Each row is a point on a landscape with many valleys, with its height.
From any point a ball takes the steepest step (drop divided by distance) to one of its 4 nearest points. It stops when none of these is lower. Distance is the straight distance between rows; heights are no part of it.
j_638: [141 122  95 137 116 101 135 124 125 110 138 120 153 126 134 115  97  95
 143 147 116 155]  h=319
j_207: [118 142 102 125 154 141 141 143 199 113 136  69 163 156 149 134  82 134
 105 214 101 167]  h=104
j_418: [127 114 107 132 128  96 129 119 125 109 136 125 155 118 116 100 102  89
 139 139 119 153]  h=266
j_445: [118 153 105 123 162 129 133 153 213 115 133  53 158 179 152 146  90 142
  98 222 100 174]  h=333
j_604: [111 103 115 116 137  87 116 114 129 106 124 141 158  99  95  99 109  79
 127  99 137 137]  h=318
j_981: [ 61 127 104  97 197 149 146 126 179  81 136 113 176 111  90 117  90 126
 121 180 124 127]  h=302
j_630: [ 55 117 111 103 183 135 137 114 176  72 144 139 167  86  52 115 111 104
 145 155 137 122]  h=360
j_609: [115  78 133 123 140 135  90 130 110 142  94 173 112  64 107 108 200 122
 116  60 138  78]  h=297
j_18: [128  97 131 118 127 127 103 140  96 145  93 170 115  89 140 125 153 124
 111  69 135  99]  h=265
j_989: [101  95 131 104 142  77  85 118 140 104 108 162 143  72  81 101 142  84
 114  66 143 107]  h=648
j_190: [109 139 104 120 163 138 142 144 194 111 136  82 178 150 138 130  80 135
 106 207 106 163]  h=214
j_995: [106  78 132 115 137 101  71 128 131 126  94 167 123  51 100 112 169  98
 113  58 141  88]  h=376
j_88: [140 101 141 132 153 167 122 113  79 161 124 181 100  92 100 102 228 150
 126  63 154  64]  h=338
j_491: [156 140 119 154  79 118 143 114 118 130 136  91  97 166 166 162 112 120
 154 182 102 176]  h=112
j_620: [153 160 151 147  67 121 147 107 106 145 129  92  73 186 166 183 114 139
 155 161 117 160]  h=260
j_503: [150 131 102 148 102 107 137 122 130 123 140 101 125 147 158 134 100 111
 152 173 103 165]  h=160
j_782: [113 114  98 128 145 121 143 127 147 102 137 117 169 117 112 102  90 101
 138 166 123 155]  h=210
j_983: [ 98 160 105 101 191 139 139 145 194 103 137  70 165 165 138 134  81 146
  95 205 109 153]  h=194
j_453: [149 124  99 148 107 115 139 130 134 115 137 104 140 145 149 125 102 105
 149 174 101 170]  h=149
j_580: [132 112 139 120 120 135 110 146  90 147 102 166 110 100 146 126 149 133
 117  67 132  96]  h=217
j_244: [139 121 146 128 119 152 119 149  84 159 109 158 106 107 145 124 160 150
 124  76 138  93]  h=106
j_524: [133  91 134 124 144 161 111 131  91 151 103 181 100  78 120 112 203 142
 122  68 141  81]  h=243
j_145: [150 144 154 133  97 149 129 149  89 158 113 145  94 132 162 144 136 162
 126  97 135 105]  h=42
j_127: [158 130 107 152  92 119 142 122 139 125 137  83 114 157 161 154 106 116
 152 196  99 176]  h=554
j_548: [ 90 191 100  97 201 112 135 138 202 115 130  50 141 196 143 152  78 153
  98 221 112 161]  h=664
j_423: [153 152 144 130  80 117 125 128  97 142 116 127  94 156 175 152 112 142
 130 113 120 130]  h=304
j_280: [153 147 142 129  89 128 124 142  90 151 116 140 102 139 170 149 122 148
 123  98 127 116]  h=429
j_820: [ 93  98 131 103 149  74  79 109 154  93 111 157 150  62  63 106 146  82
 124  67 144 102]  h=626
j_437: [155 154 156 132  83 137 126 141  98 155 120 135  95 144 168 156 124 160
 125 100 131 113]  h=501
j_245: [ 81 113 107 113 166 108 129 106 161  82 145 140 170  87  54 102 114  87
 146 131 142 129]  h=334
j_469: [147 130 145 129 117 168 128 149  87 158 111 161 100 116 144 126 165 162
 125  82 139  90]  h=44
j_932: [116  95 130 113 136  97  93 124 115 124  97 158 133  85 120 116 137  98
 110  72 135 107]  h=524
j_429: [150 168 185 151  64 130 148 110 109 161 129  81  65 203 160 207 109 156
 144 146 136 156]  h=146
j_979: [154 134 114 148  95 105 131 120 116 121 134 107 120 156 161 143 105 113
 153 169 105 168]  h=159
j_309: [111 111 100 123 145  99 130 115 138 101 135 132 164 110  96  98 100  84
 138 135 132 148]  h=143
j_330: [ 80 119 103 116 176 142 147 125 171  89 147 117 178  99  79 103  97 115
 132 171 130 138]  h=290
j_663: [104  99 129 107 139  79  93 112 128 110 106 152 143  83  95 105 126  81
 114  74 139 121]  h=592
j_760: [144 124 119 124 107  93 116 124  95 126 115 135 124 125 149 119 108 105
 126 111 118 136]  h=854
j_52: [ 63 121 113 107 178 111 132 102 170  74 145 145 163  74  38 106 119  94
 150 137 144 120]  h=365
j_816: [148 138 127 124  96  98 123 129  93 133 119 127 113 144 167 141 107 122
 132 121 115 136]  h=228
j_63: [152 125  98 141 103 106 138 128 124 119 133 114 139 141 149 121 103 103
 145 160 105 165]  h=127
j_859: [ 68 116 125 104 166  83 102  92 177  76 143 158 155  66  30 104 134  83
 149 101 148 109]  h=517
j_703: [ 78 108 103 113 174 129 145 127 166  85 147 126 178  97  76 101 102 104
 135 159 137 136]  h=339
j_747: [158 149 163 140 102 173 138 156  97 167 130 147  97 139 148 139 158 183
 127  94 153  92]  h=135
j_204: [142 114 144 133 132 169 129 142  83 159 117 174 103 111 126 112 189 162
 127  73 151  80]  h=196
j_599: [ 96 107 115 112 150  80 113 108 141  95 129 147 158  91  72  98 112  80
 133 101 141 130]  h=475
j_540: [153 170 204 146  66 151 146 130 116 172 129  90  77 197 158 204 121 171
 136 125 146 134]  h=354
j_906: [123 109 127 116 125 102 103 134 102 131 102 159 127  98 135 114 128 100
 111  75 126 115]  h=559
j_679: [ 67 121 116 106 171  95 118  97 170  72 147 152 156  70  38 107 127  88
 156 113 146 118]  h=413
j_117: [ 98 162 105 106 187 132 135 144 206 109 131  65 164 177 147 144  80 151
  93 210 110 160]  h=361
j_537: [156 164 164 141  69 120 135 115 102 152 123  98  77 180 173 185 115 158
 141 133 123 143]  h=221
j_158: [138 124  94 143 129 131 148 135 172 110 137  85 159 142 148 127  93 111
 135 200 105 171]  h=317
j_719: [157 160 173 138  82 151 137 148 106 168 126 126  93 157 158 162 135 177
 125 102 139 109]  h=799
j_236: [158 142 120 141  91  97 133 118 101 131 129 113 108 153 164 144 108 118
 143 144 108 152]  h=178
j_708: [113 105 124 113 133  83 103 120 113 114 116 155 146  93 113 104 119  89
 119  84 133 126]  h=443
j_120: [ 92 103 124 111 152  77 101 101 151  97 128 153 155  79  61 101 120  77
 133  94 140 123]  h=560
j_128: [145 129 148 127 104 144 120 146  87 156 111 153 104 126 158 135 140 152
 118  85 132 103]  h=129
j_946: [132 135 106 144 130 138 138 148 194 122 129  55 143 171 165 161 104 126
 111 229  98 191]  h=358
j_475: [166 139 155 147 131 182 142 136  87 173 156 161 106 148 109 104 201 179
 127  85 165  73]  h=464
j_945: [ 92 122  96 117 170 142 145 134 174  95 140 110 179 117 106 109  91 120
 125 178 118 150]  h=241
j_784: [145 145 138 126  95 125 120 140  88 138 114 145 102 139 172 143 118 144
 121  95 124 117]  h=454
j_644: [131 121  96 138 133 128 145 133 164 107 145 101 164 133 134 113  95 110
 137 179 109 165]  h=305
j_576: [152 128 167 132 159 166 127  79  77 162 166 184 108 141  75  83 236 161
 110  56 147  47]  h=665
j_547: [158 163 181 149  83 167 141 157 115 174 136 121  92 160 156 168 144 189
 127 107 155 106]  h=552
j_793: [117 131  94 123 151 138 142 138 186 105 136  90 174 136 138 121  91 123
 125 200 110 166]  h=111
j_67: [129  86 137 132 157 159 117 112  87 150 119 183  97  79 103 101 231 139
 128  60 143  66]  h=295
j_146: [147 131 110 135 104  94 129 123 108 120 126 131 129 136 154 120 106 104
 143 135 117 148]  h=311
j_986: [147 126  99 147 114 128 142 135 162 119 141  81 145 151 160 138 102 113
 139 203  96 182]  h=408
j_139: [167 149 171 153 110 178 152 159  97 179 150 145 105 154 135 135 174 192
 131  94 163  87]  h=332
j_9: [158 138 125 156  79 117 144 116 121 134 133  82  89 179 169 172 114 124
 160 190 104 180]  h=461
j_241: [155 157 166 137  89 158 132 153 101 166 123 138  95 147 157 155 141 177
 125  99 145 102]  h=622
j_42: [142 108 142 136 144 174 132 130  82 160 127 179 104 101 110 105 208 159
 122  69 148  77]  h=308
j_987: [153 128 170 139 158 169 130  91  77 162 165 182 111 148  77  82 225 164
 110  64 154  60]  h=621
j_149: [151 158 165 149  69 122 145 105 105 148 127  84  68 196 160 201 115 141
 147 162 120 165]  h=272
j_928: [140 123  93 145 123 123 146 128 152 110 145 105 157 141 143 121  97 111
 142 182 103 167]  h=218
j_442: [151 129 110 163  90 132 143 126 151 126 137  68 111 165 168 164 112 117
 147 212  92 189]  h=619
j_751: [ 89 108 108 118 166 112 131 112 154  86 141 137 170  92  67  97 102  86
 140 134 139 137]  h=280
j_498: [156 167 191 146  71 148 142 142 113 170 130 105  76 178 160 189 129 181
 133 115 146 119]  h=389
j_541: [134 106 142 125 131 158 116 143  90 154  99 177 107  92 138 120 180 146
 122  72 141  89]  h=200
j_37: [154 123 161 136 152 173 138 103  81 167 150 181 103 130  89  93 223 165
 120  68 159  68]  h=555
j_259: [ 80 139 104 102 187 152 148 136 188  93 141  98 178 136 121 120  78 137
 110 194 115 143]  h=179
j_219: [ 84 149 101  92 195 145 143 138 195 104 135  83 168 150 129 126  76 149
  98 200 113 146]  h=121
j_925: [126 115 116 119 126  89 114 123 109 121 124 146 140 114 121 105 109  89
 127 103 127 132]  h=453
j_220: [ 99 125  98 125 165 143 144 136 178  98 139 101 179 129 116 115  85 126
 123 189 115 157]  h=235
j_565: [138 123 131 123 104 106 111 136  90 137 107 151 116 115 151 128 120 118
 120  89 125 118]  h=758
j_953: [158 167 165 137  74 129 129 134 100 155 124 120  83 164 170 176 120 163
 135 116 132 126]  h=110
j_318: [130 117 123 117 117  97 104 127  96 125 110 151 132 115 141 116 115  98
 121  89 120 130]  h=556
j_307: [136 134  98 140 131 139 138 141 191 116 133  72 152 155 158 137  99 124
 118 216  97 180]  h=289
j_640: [121  88 131 119 133 133  95 132 106 142  93 171 117  76 126 115 175 116
 113  62 140  92]  h=287
j_916: [162 133 156 141 140 181 140 124  82 168 159 171 108 145  99  94 213 172
 123  75 164  72]  h=485
j_138: [149 136 151 136 107 161 127 153  91 164 118 156  98 128 154 135 159 170
 125  84 140 101]  h=66

Where does a ball stop that starts at each point below?
j_703 -> j_219
j_423 -> j_63
j_760 -> j_63

Call two points neighbours if one is among the 4 nearest of the other. Go from one point of each pair to the other, from neighbour to neighbour, staying as low as possible. Name the highest point that can't be avoided.
j_145 / j_469 -> j_138
j_63 / j_469 -> j_280
j_207 / j_309 -> j_945
j_63 / j_953 -> j_423
j_429 / j_309 -> j_644
j_953 / j_429 -> j_537
j_63 / j_491 -> j_979
j_219 / j_207 -> j_983

Write out the way that a ball takes from each point below.
j_67 -> j_524 j_541 j_244 j_469
j_576 -> j_88 j_524 j_541 j_244 j_469
j_609 -> j_524 j_541 j_244 j_469
j_859 -> j_679 j_245 j_751 j_309
